Each row is a point on a landscape with many peaks, with its height.
From any point a climber steps to the highest of the 2 points nearest to it. It stops when none of these is higher. Distance is the straight distance between rows; heights are no part of it.
<440>: [ 10 -16 -31  19   8  -5  -6 -40 -24  15  16 -13 -18   0  25 -34 -10  -6
 -12   6  -2  -3   4 -18 -13  15   2   1  21  33]  height 47.9
<27>: [  4   9  12  21  24  -1  16   4  -7  -3  15  -2   8 -14   1  -7  16  11
 -29  14  19   1  13  -7   2  18  19 -13 -24  37]  height 27.3
<1002>: [ 20 -29  -5  13 -15  12   6   7  16  -9   7   9 -14   1   6  15 -28 -17
  13  -7  17 -27  -3   4 -13  -6  -1   4  38 -37]  height 56.4
<892>: [ 12  17  -5  -4   6 -11 -11  -4   4 -16 -34   8   7  22  14 -30  -5  36
  18  -1   5  10   5   5 -13  -5  18  10 -27 -25]  height 35.6
<101>: [ 10 -28   7  10  -3  11  13  -2   0  -1 -13  -5  -9   2  -5  26 -15 -21
  -6  28  16 -12 -12   3  -5  -2 -13 -16  15 -12]  height 74.3
<481>: [ -1   4  -2 -14 -11 -13   3   3  -8 -21 -14   3   1   4   4 -13   6 -17
   9  -7   5   2  13  -5  10 -12  -3  -2   1 -21]  height 54.0
<110>: [ -1   7 -20   4  28 -11   6 -19 -26  25  20   0  -2  -1   7 -22 -21   8
 -12   2  -5   9   4  -4   2  10   0  -7  22  30]  height 44.1
<899>: [ -9  -2  11 -19  -1   0 -21  20  -2 -14 -12  10   4  19   3 -20  -8  46
  18 -13 -26   4  13  28  19  -3 -16  -7 -11   4]  height 56.3
<404>: [  1 -11 -12 -14 -14  16 -34  -9 -12  -6   1  -9  -5 -13  -5  -4  29   6
   9 -32 -28 -13 -17   8  10  16  13  -1   3  11]  height 39.9
<580>: [  4  -1 -20  10   4   5   4 -22 -36   3 -16 -15  14   2  12 -27   1  11
  11   9  -2  22   6   2   4  12 -16 -14  -2  22]  height 52.4
<206>: [ 18 -18 -25  24   7  23  14 -27 -12  -4 -11  -3 -18  -1  14 -20 -25   1
  -9  20  24 -15   4  -5 -18  19   1   8  23  13]  height 45.3
<805>: [-17 -11  14 -24  10 -28 -11  40  -3 -24 -24  11  18   2   2  -9   6  31
  14 -20 -27  13  22  15  11  -5  -9  -5 -18  -3]  height 60.0
<869>: [  4  13   4  11  -6 -13   9   8  10  15   2   6  -1  12 -14  -4 -19  -4
   8   7  11  15  -5  -6   5 -19 -13   9 -16 -19]  height 55.3
<669>: [ 13  -2 -11 -23  14  -4  -2   3   8   3 -22  18  12  19  12 -11 -29  20
  34   1   3  28   5  13  -7   0 -24  -1   2 -29]  height 42.4
<250>: [ -8  -6  12  -8   6   5  -3  11   7 -18 -33   8  -6   7  -5 -21  17   3
   0 -28 -27   4   3  16  10  25  -1   4  -9  18]  height 49.9
<454>: [ -2   7 -20   5  16  -2  21 -10 -13   8 -23   0  17  11   7 -16 -10  24
   8   9  -6  25   3  19  -6  34 -11 -11 -10  18]  height 48.5
<1016>: [  2   9   0 -15  12  -7  -8  10  24  12  -1  21  11  17  -1   4 -18  32
  18 -17  -6  25   7  22   0  -9  -4  17 -12 -25]  height 45.2
<5>: [ -6  19  -6 -12 -30  14  20  -8 -15   8  11  -5 -10  -4  -6  18 -20 -28
  -9  25  20  -7 -10 -21  -8 -15   0  -9  29 -28]  height 11.5
<162>: [ 13 -24 -27   4 -16  29  10  -9 -23   8 -31 -10  -5  11  16 -19 -30  17
  24   6   5   2  -8   0 -17  23 -18  -7  26   1]  height 56.1
<522>: [-17   6   6  -4  -8   0 -22  15  21  13  24   7  -4  -3 -24  -1  10   4
  18 -17 -19  -1  -2  20  16 -26  13  25  -9  -8]  height 29.9
<1333>: [ 14 -15  -8 -11 -16   6 -10  -4 -21  -4  31  -6  -5  -8  11   8 -25 -15
  -6 -12  -6  -8 -11 -15  14   5  -7 -26  38   4]  height 47.7
<1606>: [ 32 -17   5   3 -10  21 -13  -9 -10   5   2  -9   8 -11   5  10   4  -6
   4 -28   2  -1 -15   6  -2  24   9  -8   7 -17]  height 45.1
<725>: [ -3  -6  -9   0   1  -4  12 -22 -21   1  20  -6 -14  -5  19   2  14 -34
 -22   7   0 -14 -10 -18  -1  -5   2  -9  18  21]  height 34.1
<1055>: [  5   7  -1  15  19   8  -6 -10   5   0  27   0   4  -9   9 -20  38  18
 -21   1   2 -20   2 -13   1  23  23  11 -25  42]  height 25.7
<1457>: [-13   5  19   5 -19   8  10  -5 -10 -10   9  -8  -6  -3   6  13   3 -27
 -11   9  16 -11  13 -18   8 -16 -24 -28   3  -1]  height 7.8
<214>: [  2  -7  12 -11  -5  -4 -11   3  28 -16 -25  -1   4 -11 -15  10  30 -13
  -2 -16   7 -24 -10   2 -23 -13  17  18  -5 -35]  height 35.8
<1380>: [  8 -10 -18  13 -30   0   6 -26 -30  22  24 -16 -27 -10  12  13 -17 -29
 -22   8  16  -7 -10 -16 -12  15  10  -1  43  -3]  height 28.0
<1087>: [-26   1  21 -16 -13   8   2  -1  16 -13  -7   0  -2 -24 -24   6  45 -23
 -16  -1  -6 -20   3 -11  -7  -7  -3   4  -4  21]  height 37.3
<972>: [-19  10 -20  17  23 -19   9  -4 -18  -9 -14  20  -2  24  14 -15   7  34
   1  15   0  28   5  15  -4  -1  12   9 -27  15]  height 21.1
<1097>: [-29  22  13 -39 -12 -19 -31  12  24  -7 -22  -1 -17 -18 -19  -6  25  32
   4  15 -16  -2   1   0  12 -27  22  24 -20  -7]  height 29.0
<1266>: [ 11  -5 -23  35  20  -2  13 -27 -13 -15  -4 -12 -15   1  27 -32  -9   1
 -19  19   3 -13   0  -1 -15  37   2  -5   9  33]  height 43.8
<827>: [ -7  14   2  -1  14 -29   2  16  11  -8 -34  22  14  16  -6   0  10  38
  -4 -17  -4  21  14  17  -6   9  -6   8 -34  -6]  height 50.8
<1372>: [  0  25 -18  -8  14 -13 -16  -7   1 -12 -16   5   1  15  11 -29 -10  28
   9 -15 -13   9  -6  16  11  -5  24   0 -11  -7]  height 37.9
<694>: [-40  15  15 -22 -12  -9  -1  -1  12  -4   3   1   4 -18 -22  12  37 -20
 -11   6   0  -5   5 -26   3 -35   5  14  -7   1]  height 34.6
<461>: [ 13  -2  25  -4  16 -15  19  14  14 -13 -13  10  21   3   6  -5  -9   5
  -1   8   8  -2  33  -3 -10 -26 -12   0 -21 -10]  height 60.3
<414>: [ -4  12   9  -9  -9   5 -21   3   7 -19 -34   1   6   1   5 -28  20  22
   4   2 -11  -3  -4   4 -12 -18  24  19 -34  -6]  height 33.2
<1347>: [-13  10 -18 -15  10 -12 -17 -12 -32   2   0 -10   3  -4  11 -12  35  13
  -5  10  -6  12  -6 -17   5  -3  32   5 -18  24]  height 15.0
<1365>: [  0 -19  -9 -12  -5  10 -28  -6 -16  14  31  -5 -15  -3  -4  -3  22 -11
  -9 -26 -31  -6 -10  -1   6   3   1 -10  17  34]  height 37.4
<986>: [ 23 -13   3  28  21  25   6  -3  11 -17 -15 -17  13   0  25  -6  20   6
  -3 -16 -17 -25  -4  29 -22  42   0  -8   3  21]  height 43.9
<130>: [  9   7  13  -1   8  14   3  -3   3   7  -6  15  -8  14  -8  -5 -11   7
 -12  24  22  10  -4   7  -4  11   3   2 -20  12]  height 31.3
<1141>: [-21  11  -8 -10  -4 -26 -21   6  -3  -1  26  -5  -1 -21 -24   2  43 -10
   8 -30 -13 -17  -4  -9  11 -19   5  -2  -5  23]  height 46.0
<1598>: [ 17  -4  -5  -6 -14   8   2   6  -5 -22 -26   1  -8  13  12 -34 -18  -3
   7  -5   4   3   4  -2  -3   8 -10   7  -2 -19]  height 49.4
<1621>: [-16  10 -20   9  15  -8   0 -19  -1  13  -8  22 -10  22   6 -12 -10  19
  13  14   2  29   6  10   2  -1   7  24   1   2]  height 19.4
<231>: [-15   0   4   3   4 -12   0  19 -13   2  12   7  14  11 -13   4   2   8
   3  -2  -8  13   9   9  19 -27   4  -8 -20  11]  height 55.4
<1419>: [ 15 -19  -2 -13   1  35   6  14  18 -29 -42  16   4  15   9 -19   1  -2
   4 -10 -15 -13   7  21 -22  17 -14  16   5  -3]  height 46.1
<613>: [  6  30  14  -3  -7 -14  10  25  10  15  31  -3  13  10 -11   1 -30 -11
  12  17  11   7  10 -16   2 -35  -2  22   2 -32]  height 51.1
<777>: [-14  26   3   3 -24  -5  12  -4 -18  -6   4 -12  -9   2   3   3 -16 -20
   0  19  21  15 -11 -26   9 -21  -1 -11   6  -8]  height 9.5
<1258>: [ 16  -3  10   3  -9 -12  -9  22  15 -12 -47  16  -6  19   2  -6  -9   1
  10   7   1  13  -1   9 -13  -2 -33   0 -22 -34]  height 46.7
<1181>: [ 18  12  17   1  17  10   7   2   5  12  34   7  19  -9  -5 -12 -23  13
 -11  -3  12   2   4  -4   9   6  11  -8   5  10]  height 44.7
<203>: [ 21 -22  -7  28  -4 -10   4 -32 -14  20  33 -28 -23 -11   1  -6 -28  -6
 -13   9   0 -10  -6  -3   0  25 -22 -28  36  25]  height 23.7
<900>: [-17  29  14 -13 -20  -5  14  40   0  11  30  -5   4  10 -12  27 -33 -22
  18  19 -24   2   2  -5   6 -30 -12  12   8 -37]  height 47.1
<711>: [-16  13 -16 -22  10  -8 -23  -9 -13   0 -13  -8  -4  -8   4  -1  47  40
  13  -5 -24  20  -9   8  17   3  35  11 -23  16]  height 16.7
<1257>: [  6 -25 -14  25   6  15   0 -10  -8  -6  -6 -13   5  13   7 -20 -30  18
  27   0   1   9  -5   9  -9  22 -29 -15  22  -1]  height 61.1
<1187>: [-13  21  12   9   0   1   0  12  -3  27  28   7 -11   6 -18  -2 -15  -8
 -21  38   3   6 -16  -6   8 -14   7   8  -8  10]  height 29.5
<161>: [-33  14  17 -45 -21 -28 -19  15  30  12 -20   9 -10  -6  -5  29  23  18
  20   5 -16   5   6   7   7 -40  10  24 -13 -24]  height 26.9
<325>: [ -7  10  -4  30  -1 -15  34 -20  -8   8  30 -34   2 -16   3  31 -21 -32
  -2  35  17  -6  -1 -18  -2  -5 -11 -17  15 -12]  height 49.2
<715>: [ -1   7  -8 -21  -9   6   8   3   2  19  12   5 -20   8  -6  14 -34 -19
   4  17   1   2 -14  -8  -3 -22  -6  13  29 -28]  height 13.7
<1631>: [ 28  -6 -12   5  12   5  14 -25 -26   0  17 -28  16 -29  21   0   1  -7
  -4   4   4 -10   8 -12  -1   5  -2 -28  16   9]  height 28.8
<553>: [ 20 -29 -12  17 -24   4   9 -31 -17  30  14 -24 -23 -21   1  14 -34 -10
 -19   4   8 -11  -6 -20 -13  30 -17 -10  45   6]  height 25.6
<1552>: [ 14 -17 -21  24  -8  -6   8 -35 -19  15  42 -22 -15 -18  25  15   1 -32
 -27  12   9 -18  -4 -20  -4  -2  -1  -6  23  16]  height 30.9
<1413>: [ -8   3   9  -1  25 -39  12  14   9  -5 -21  17  16  11  -3   3   7  12
 -13   1  11   8   6  -1 -10 -16  13  -4 -26  -9]  height 55.0
<1024>: [-27  24   6  -2 -10 -20  10   8   1  32  21   2  -2  -8 -19  29  14 -11
  -6   8  -5  18   1 -10  17  -2   7  18 -12  11]  height 38.6
<639>: [ 13  -1   0   6  -5   4  26 -17   4  19  14 -19  -5 -18   0  -3 -46  -8
 -10  21  25  -9   4 -22   3   3 -23  -9  26   8]  height 36.0
<436>: [-10   6   3  21   8 -31  28  -1 -17  -3   1   0  -6  -5   1  -8 -13  -9
 -20  16  16  15   1  -9  16   0   3 -20  -9  12]  height 36.6
<1131>: [-11  -9  13  -4 -17   8   0  -2  -1  -2  20  -6  -3  -9  -3  11  19 -28
  -8 -12   3   1  13 -14  26   7 -30 -14   3  10]  height 6.6
<706>: [ 13 -18  -2  12  21  21  -7   5  10 -22 -11   2  21  12   9  -9  -6  10
  16 -21 -14 -15  -7  22 -19  31   2 -12  10 -10]  height 46.5
<597>: [  3  -7   0  -4  -9  22 -26 -19 -11  26  13  -5   0  -4   3 -13  -4  12
  -1  -1  -8  21 -10   1  11   5   4  -5 -10  18]  height 33.1
<1300>: [ -4  -8  -2 -10 -21  12 -34   3  21  -7 -18  14 -12  12   6  -8   2   6
  25 -30  -9   7   5   6   4  -6  -4  27   2 -22]  height 28.7
<468>: [  6  10  13   5   4   7   5   1   7  12  40 -16  13 -22   0  20   5 -17
 -10  17   8 -12  16 -13   8 -22   2   2   1  14]  height 44.2
<455>: [-10  -1  11  19  -4  -3  19  -3 -15  21  32  -3 -19   5  -8  12 -12 -19
 -30  22  -5   4 -10  -8  22   3  -4  -5   8  20]  height 31.7
<1523>: [  1  -4  17 -12   2  -2 -11  11   9 -10  13  11   5   6 -14   8  -7   1
   5 -26  -2  -2 -13   9  16   6  -9 -16   2  -6]  height 23.9
<565>: [-12  13  -1   6   9 -29  27   8 -20  22  35   7  -7  -7 -10  -5 -14  -9
 -23   8  10  14  11  -7  24   0  -2  -9   2  31]  height 34.0
<1201>: [ -1 -15 -17 -22 -26  23 -27   3   3   0 -14  -6 -11   4  13  10  16  -2
  21 -15  -3  -7  -6   3   7 -15  10  18  10 -17]  height 30.7
<1350>: [ -8   0  -4 -23 -11   6   2  -7   1  -1  27  -3 -11 -10  -8  30  19 -32
  -9 -20  -6 -18 -12 -16   2  -3   6  -4  32  -2]  height 40.2
<430>: [ -2  15  24 -27 -10 -20 -18  14  26  -4 -13   9   5  -4 -26  10   4  18
  11 -27 -11   2  -8  13  20   0   2   4 -19 -18]  height 25.3
<581>: [ 29  -9  -2  19  -6  28   2   3  29  15 -13  17 -21  16  -7  12 -17   1
  -4  11  32  -5 -18  21 -19  11 -21   0   3 -26]  height 31.6
<441>: [ 15  -9   9   8 -15  -1  11   3  -7  -7  17 -10   4  -4   4   4 -35  -9
  21   5  22  -4 -11  -1  -2   7 -27 -35  13 -20]  height 22.6
<1186>: [ 25 -19  14   0  -3  19  19   0  -9 -15 -11 -11  19  -6  14  -2 -17  -4
  11   1  16  -1  16  -8  -1  14 -28 -32   1 -12]  height 24.6
<1440>: [  8 -15   6  22  10  -4  13  -2   6  -9  -4   3  19   4   9   7 -18  -9
  14  18  17   7  24   0  -8 -23 -30   2  -3  -8]  height 66.1
<708>: [ -4 -16 -17  13 -15  25  -6 -17 -10   7   0   1 -11  12   5   7  -7 -18
   5   1   2   6   2   2  -4   0  -7  20  13  -3]  height 56.8
<1546>: [ -2   2  12 -10   3 -15 -15  17  20 -22 -56   3   6  15   4 -22  16  24
   1 -18 -23  -7   9  16 -22  -3  16  21 -37  -3]  height 31.2
<886>: [ 20  -3   9 -28   1 -16  -5  20  21   3 -15  20  28  11   0   1 -22   8
  21  -1   9   5  12  -8  -4 -14 -28   2   0 -37]  height 39.4
<471>: [ 15  11   4   2   8  -5  31  -2  -1  32   3  -6  -6  -5 -15  -3 -50  12
  11  24  27  15  -7  -8  -4   5 -26  -7  21 -10]  height 39.2
<815>: [-17  16 -20  30  27 -16  -1   2  -6  -5   7  22   5  30   9 -23   3  23
 -16  -1   4  11  12   8  -1   9  12   6 -16  42]  height 22.8
<346>: [-19   3  -1 -21 -14   0 -28   8  -3 -11  24 -12 -11 -11 -13  13  29 -13
  -1 -11 -12 -19 -14  -9  16 -20   2 -10   7   1]  height 43.2
<838>: [  0  -4  18   9 -19  15  -2  -8  11   3  25 -17 -13 -25   4  24  25 -29
 -27   1   7 -24   7 -14  18  20 -14 -11   2  17]  height 5.6
<842>: [ -1  -1  20 -10   4  19  -2   3   9   0  -7  21  -2   9  -8   2  18  -7
 -12   3  -1   9  -9   1   2  -6   5  16  -7  12]  height 33.4
<833>: [-20   5   9   8 -13  13   2  11  -1   4  47 -13  -6  -1  -7  51  -5 -39
  -4   6  -6 -19 -10  -3  -6 -22  -9  -6  29 -23]  height 50.0
<343>: [-17  -3  -1  -9   4   0   0  10  -1  22  17  15  -6  15 -14  -5 -36   7
   9  23 -15  16   4  13  25 -17 -21   4  17  13]  height 64.1
<58>: [-25  24  17 -17 -11   6   5  21   7   2  29  -2  -4  14 -12  34 -10 -27
   7   2 -12 -22 -12 -16   6 -39 -13  -1  20 -22]  height 45.9
<402>: [ 13 -13 -14  31   2   2  -4 -23 -11   6   6  -9 -10  -5  -1  21  10 -27
  -7  17  18 -14 -17  -3  -9   7  29  -3   8  -3]  height 27.5
<390>: [ -1   5 -30   4  12   2 -20 -12   6  -9 -13  -9  17   7  18 -18  37  20
  13 -26 -22  -2  -9  16 -15  13  21  15 -14  11]  height 19.7
<235>: [ -6  -1  23  -6  -6  16   2  -6  10  -6   7  -3  -6 -17 -10   6  38 -20
 -27  19  19 -27  -2 -20  -3   7  19  15 -14   8]  height 34.7
<945>: [-33   6   6 -22   1 -36 -13  20  -1 -14  -1   2   0 -16 -28   1  37  12
  -3 -21 -18  -8  16  -2  18 -29   1  -6 -11  19]  height 49.0
<1432>: [ -4 -19  23 -11   2  12  14   6  11 -25 -22  -4  10 -21  -2  20  31 -25
  -9   5  -7 -19   6   4  -9   4 -10 -11  -9  -1]  height 40.5
<125>: [ 26 -15   9  -3 -17  18   6   2   0 -15 -17 -12  11 -10   7  22  10 -11
   9 -21  14 -20  -5  -8 -17  15  24  -6   2 -31]  height 42.2
<1571>: [ 22 -18  -9  41  20  21  18   2  10 -29 -29  -8  -3  -3  24 -13  11  -8
 -11  14   5 -29  -3  19 -25  25  14  -3  -5   7]  height 40.7
<400>: [ 24  -2  -3   5   5  12  13 -27  -9  10  19 -26  -4 -24  10   9 -14  -8
 -20  17  20  -9  10 -18  -3  23  21 -16  12   2]  height 31.0
<377>: [ -1   6  15 -10 -22  -3   3  16   4 -12  15  -1   4   4  -3  22 -25 -20
   8  -8  16  -5  -5 -18   7  -6 -20 -21  11 -37]  height 20.9
<1563>: [  0  11 -14  -2  14 -14   7 -12 -31  12   8  -2   1  -8   6  -9   7   3
 -12  37  -4  22 -15 -15   0   3  31  -9  -2  16]  height 13.2
<729>: [  9 -10   5  14  25 -12  10  16 -26 -16 -10 -10  29  -1   9  -6  20   7
   3   0 -10   5  10  19   2  -2 -11 -30 -15  22]  height 24.7
<120>: [ -2 -15  -2 -15 -43  22  -3   7  -9  -3   8 -11 -19  -2   5  27  11 -33
  -6 -23   9 -19 -14 -16  -1   4   4 -12  22 -24]  height 37.0
<227>: [ 14  -1 -17   6  13  24  12  -3  15 -15 -34  14  12  21  19 -23 -17  17
  11 -11 -10  -9   2  29 -34  34 -10   1  -4  -6]  height 49.3
<1145>: [ 24 -15  -6   1 -11  10 -10   9   9  -9 -55  16  -3  25  14  -3  -3   9
  12   2   5  -3  -1  14 -43   5 -12  16 -17 -28]  height 42.5
<922>: [ 13 -11   9  22  -1  26   4 -21  11   1   2  -7 -12 -19  11  10  26 -14
 -24  19  23 -12   5 -23   2  34  22  12 -15  18]  height 32.2
<488>: [ -4   6  -3   5   0  15   6  32   8 -35 -40  -8   6   6  13 -34  26  -3
   4 -18 -39  -3  -2  16  -6  19  -1   2 -21  16]  height 47.0
<551>: [  7  12   3   2  12  -5  15   4  -3  14   5  -4  14   0  -1 -21 -38  25
   2  12  16  18   6  -8   3  -5  -1 -24  12   7]  height 42.1
<173>: [  3  10  11   1   6  -9   2   5   4 -13  -3   8  24 -23 -10  -1  28  16
  -8 -23  -3  -5  12  -5   2  -4  10   1 -19  12]  height 22.5
<136>: [-16   6 -11  -9   7 -16 -15  -5  26   5 -25  16   4  17  -4   7  14  28
  20 -21 -14  20  12  19  -2  -2   5  20 -22 -17]  height 47.6
<315>: [-21 -12   1 -22  -5 -17 -11   4   3 -20  -9   9  13  -1  -3  12  16 -16
  18 -25 -21   2  10 -11   7 -26 -12  19   5 -15]  height 59.6
<572>: [-20  16  10 -23   5 -16 -20  18  -1 -10 -13   7   3  -4  -5  -9  19  31
   0   8 -10   9   8  14  10 -30  22  20 -27   4]  height 30.8
<730>: [  7  11  -4   4  -7  12   8  12 -13 -30 -32  -8   2  15  18 -36  -1   1
   0   0  -4   8  -6   5  -6  21  10  -6 -17  10]  height 45.7
<606>: [ -2 -10 -25  23 -11   6 -21 -30 -20  24  20 -12 -12  11  10 -11 -10 -12
   0   5  -3   2 -11  -8  -6  -4   1  16  20  20]  height 52.1
<258>: [-26  23   5 -21 -10   0 -10  19  12   6  11   6  -9  -3 -20  10  11 -15
   0   4  -6 -11  -7  -9   5 -37   9  38  -5 -17]  height 32.0
<269>: [-22  12  11 -52  -8  -6 -17   9  20  19  -2   2  10 -25 -25  26  25  19
  15  -3 -21   8  10   8  18 -24   2  18  -8  -9]  height 25.0
<535>: [-13  21 -15   7  12 -26 -18  -2   1 -10 -19   6   4  12   1  -7  42  36
   6 -28 -24  10  -4  22   9  14  26   9 -32  13]  height 18.1
<281>: [-12  16  15 -17 -10 -30 -13  11  20  -9 -20   4  12 -11 -25  -8  27  11
  -4 -22   3   4   6  -7   3   8  14   6 -31  -6]  height 24.0
<1406>: [ -2   1   9  28  14 -21  17  12   5  -7  28  -4  18   1   0  22 -16 -20
   8   4  17   1  19  -6   2 -19 -14 -14   8 -12]  height 60.2
<1648>: [ 24  -3   7  22  19   0  12   0  28   3 -29  17  -5  16   0  -8 -16   7
   0  12  17  -8 -11  19 -25   3  -3   7 -10 -20]  height 34.5
<698>: [ 13  -9   0  30   9  13  -8 -25   0  18  21  -5 -19 -11   2  22  19  -7
 -27   9   0 -10 -14  -3 -11  28  23  -2   3  14]  height 29.8
<1427>: [ -1  -2  -6   5  27   1  -1  -2   4 -21  -8  -2  32 -16   7  -8  44  10
   5 -25 -21  -6  13  18  -8  19   3  -2 -15  28]  height 21.2
<822>: [ 11 -26  20 -15   4  26  -5  19  17 -27 -31  -4  18  -7   5  -2  24  -8
  -8 -10 -15 -19   6   7 -20   6 -13   8   1  -4]  height 43.3
<83>: [ -2  -7   4   2   7  15 -25 -11 -11  28  28  -6  -5  -6 -14   3  17  -3
 -17   4 -17   0 -12   7  -1  -9  11  -7  -2  34]  height 35.3
<958>: [ -6   9  -1   1 -13  -5 -14  11   4  -2 -27  16 -18  27  -2  -7 -12  12
   7  10   6  23 -11  12   4  -8 -14   4 -18 -17]  height 50.7
<1416>: [ -9   2  -1  -6  10  12  -8   7   6  -6 -23  15   2  34   1 -17   2  27
  12 -14 -18   9  -3  30  -1  25  -7  -8 -18   6]  height 53.1
<778>: [-21  11  14 -34 -10 -24 -13  14   7   6   4   3 -14   0  -8  18  -4   9
  20 -13 -29   9 -13  17  39 -13   6  -1   0 -12]  height 26.8
<233>: [  6  -5  -3  -2  10  -5   4  12 -31 -19  -2  -9  10  -2  11 -30  21  -6
   0 -14 -19  -5  18  -5   6   0 -15 -25 -17  45]  height 22.7
<1011>: [ 20 -10   0   2  -7  18   2  -7   7   4  28   2  -1 -16   6   6 -28 -18
   3 -16  10 -11  -5 -14   3   6  -2   3  36 -13]  height 51.4
<80>: [  8  18 -18  11  16   2  -1 -15  -5   2  16   5  20  21  21 -27  -9  24
   8 -23  -6  12   4  15  -1  12   8  -4  -1  12]  height 40.4
<1624>: [ -5  -5   2 -24 -40  17 -16   2   4  13   2  -8  -2  -6  -5  41   7 -14
  12 -18  11  -7 -12 -13  -6 -23   9  13  10 -30]  height 33.7
<1188>: [ -5 -11 -25  20  -1  -3  -5 -24 -32  13   0 -21   3   0   3 -21 -35  17
  26   2  -2  20  -4  -5   2   7 -14 -16  23  13]  height 56.9
<183>: [ 19  -2  24  -9   2   5   0   4  36  -5  -7  13   2 -15 -18  23   6 -17
 -18   8  18 -20 -13  -4 -12  -7  10   8  -7 -31]  height 33.3
<1645>: [  8 -21 -25  17   3  16   9 -27  -6  25 -16  -8 -23   0  -1 -18 -44  14
   8   3  21  -8  -1  -4 -28  17 -25   5  37   3]  height 50.2
<10>: [ 12  11   3  25  21   3  10 -18   5  -1  -1  10   0   3  14 -21  -3  22
 -23  30  23  10   5  -9  -4  34  15  -2 -21  21]  height 29.1
<1376>: [  2  19  22 -22   4  -1  10  12  18  19  26   6  27 -10 -18  11 -13   1
  -7   3   0  -3  10  -8   5 -21   9   0  -4  -1]  height 47.2
<764>: [ -5   5 -22  -3   4  -8  14 -17 -16  14 -18   5 -12   5  -4 -10 -25   3
   8  20  10  21 -13   1  -4   3   7   5  16  -9]  height 17.6
<901>: [ 13   4   5  26   1   7  18 -19  15   7  18 -11 -15  -8   4 -11 -28 -11
  -7  19  25  -6  14 -16   5  15   0   8   8   1]  height 33.5
<394>: [ 16 -14   9  -2  -8   7  -1   9  20 -17 -51  14   0  13   2  -1  18  -5
 -12  -3  13 -10  -6   3 -29  -2   8  19 -19 -24]  height 39.1
<616>: [  1 -17  -8 -19   5   9   0 -19 -12  -5   8  -2   2 -14  -1   6  34 -26
 -15  -8  -5 -19 -10  -8   2  -4  19  -3  14  11]  height 37.1
<1508>: [ 16   1 -14 -16  -5   9 -15  -3  -9 -15  -2  -5   4  -4   9  -9   6   4
  16 -35 -25   0  -3   1   2  17   9  -5   2 -15]  height 42.3
<1044>: [-20   9   5 -30 -16  -8 -19  29  11  24  34   3 -14   0  -4   8 -16  15
  28  -4 -33  13   0  16  32 -17   6  21   5 -12]  height 28.4
<351>: [ 22 -13 -11  51  21  -1  13 -15  20 -13 -20   6  -6   3   5  -3  -6  -4
  -3  17  22  -9  -2  16 -16  18   2  -8  -4 -13]  height 37.2
<1543>: [  8  17  -9  -3  18  -6  -7  -2   4  20  25  11   4   3  -3 -15 -17  28
  -6 -17  -7  14   3   5  14   9  19  -3   8  31]  height 42.6
<1138>: [-20  10   4  14   8  -9  10  32  -4  13  20   8   7  18 -15   5 -33   7
  11  13   3  20  13   0  19 -26 -20  -2   1  -4]  height 59.7
<463>: [ -8  -4 -15 -11  -7   3   5   0  -4  19 -15   2 -25  13 -15   0 -36   6
  20  27   1  12 -23   6  -1 -23 -12   4  22 -18]  height 15.6
<1074>: [-17   5   7  -1  11 -11  13   3  -9  16  41 -10  14 -13  -8  19  23 -12
 -13  -5   4  12  23 -19  14 -15   0  16  -2  20]  height 41.5
<1325>: [-17  12  15 -22  -7  -1  -2   0  14  27  -4  20 -10 -11 -13  21  19   3
  -6   6  -9  18  -5  -9   7   5   8  21 -22   0]  height 35.9
<909>: [  3 -26 -12   7  -6   8  14 -13  -8 -13 -37   9 -11  11   3  17  -7 -20
  -1  14  15   7  -7   9 -14   3 -10   9  11 -16]  height 64.5
<860>: [ -2  17   5  -4  17 -27  22  14 -20  -1   1   5   7  -1 -11  -2 -29  16
 -13  15  15  19  -1   4   9 -11   1 -29 -11  -4]  height 39.5
<1360>: [-29  16   3   8   1 -29 -12  33  -1  -1  23  10  -4  -7 -21   2  12  17
 -11 -13  -7   4  12  15  20 -24  12   6 -12  24]  height 52.2
<1236>: [-18   7  -1  19  -8 -16  11   4  -6   7  33 -16   2   2  -2  32  -8 -41
   2  11   1   1  -8 -12   8 -10 -18  -3  15 -15]  height 54.7
<492>: [-15  18 -12  27  22 -11  -1  -9  -6   2   9   3   6   9   4 -15  38  24
 -12 -15   4   0   7   3  -3  28  21   9 -34  39]  height 24.4
<810>: [ 16  -9   8  10  15   4  10  -6 -15  -9   0  -5  23 -15   4   1   4 -14
  -3   8   3  -1   6   5   6   3  -4 -30  -3  10]  height 26.6
<821>: [ 18 -16   0   7 -19  32   7   8   2   0  -4   3 -20   2  -1  29 -19 -22
   0  16  45 -19  -6  -5 -24 -19  -6  -1  25 -28]  height 63.8
<311>: [ 24 -15   6  13   9  19   4 -14  17 -11  12   0  -1 -10   0   6  -3  -8
 -10 -15   9 -18   1  -4   3  27   0  -7  15   2]  height 48.1
<1036>: [-10 -11   7 -31   1  -9 -16  25  12 -35 -13   7  13 -10   0   3  22   3
  15 -36 -29   0  10   1  10   5 -18  -4  -4 -13]  height 64.4

Call two points neighbours if one is among the 2 nearest of the other. Go from one point of each pair to the other, from neighbour to neighbour, staying as high as possible. Name the lowest point that can't be avoided.
<1257>, <1606> => <1266>
<1011>, <1181> => <1543>
<869>, <1236> => <58>

For each start below, name the point where the climber stops.
<1347> => <1087>
<441> => <1181>
<1457> => <1376>
<1055> => <1376>
<729> => <1181>
<233> => <1181>
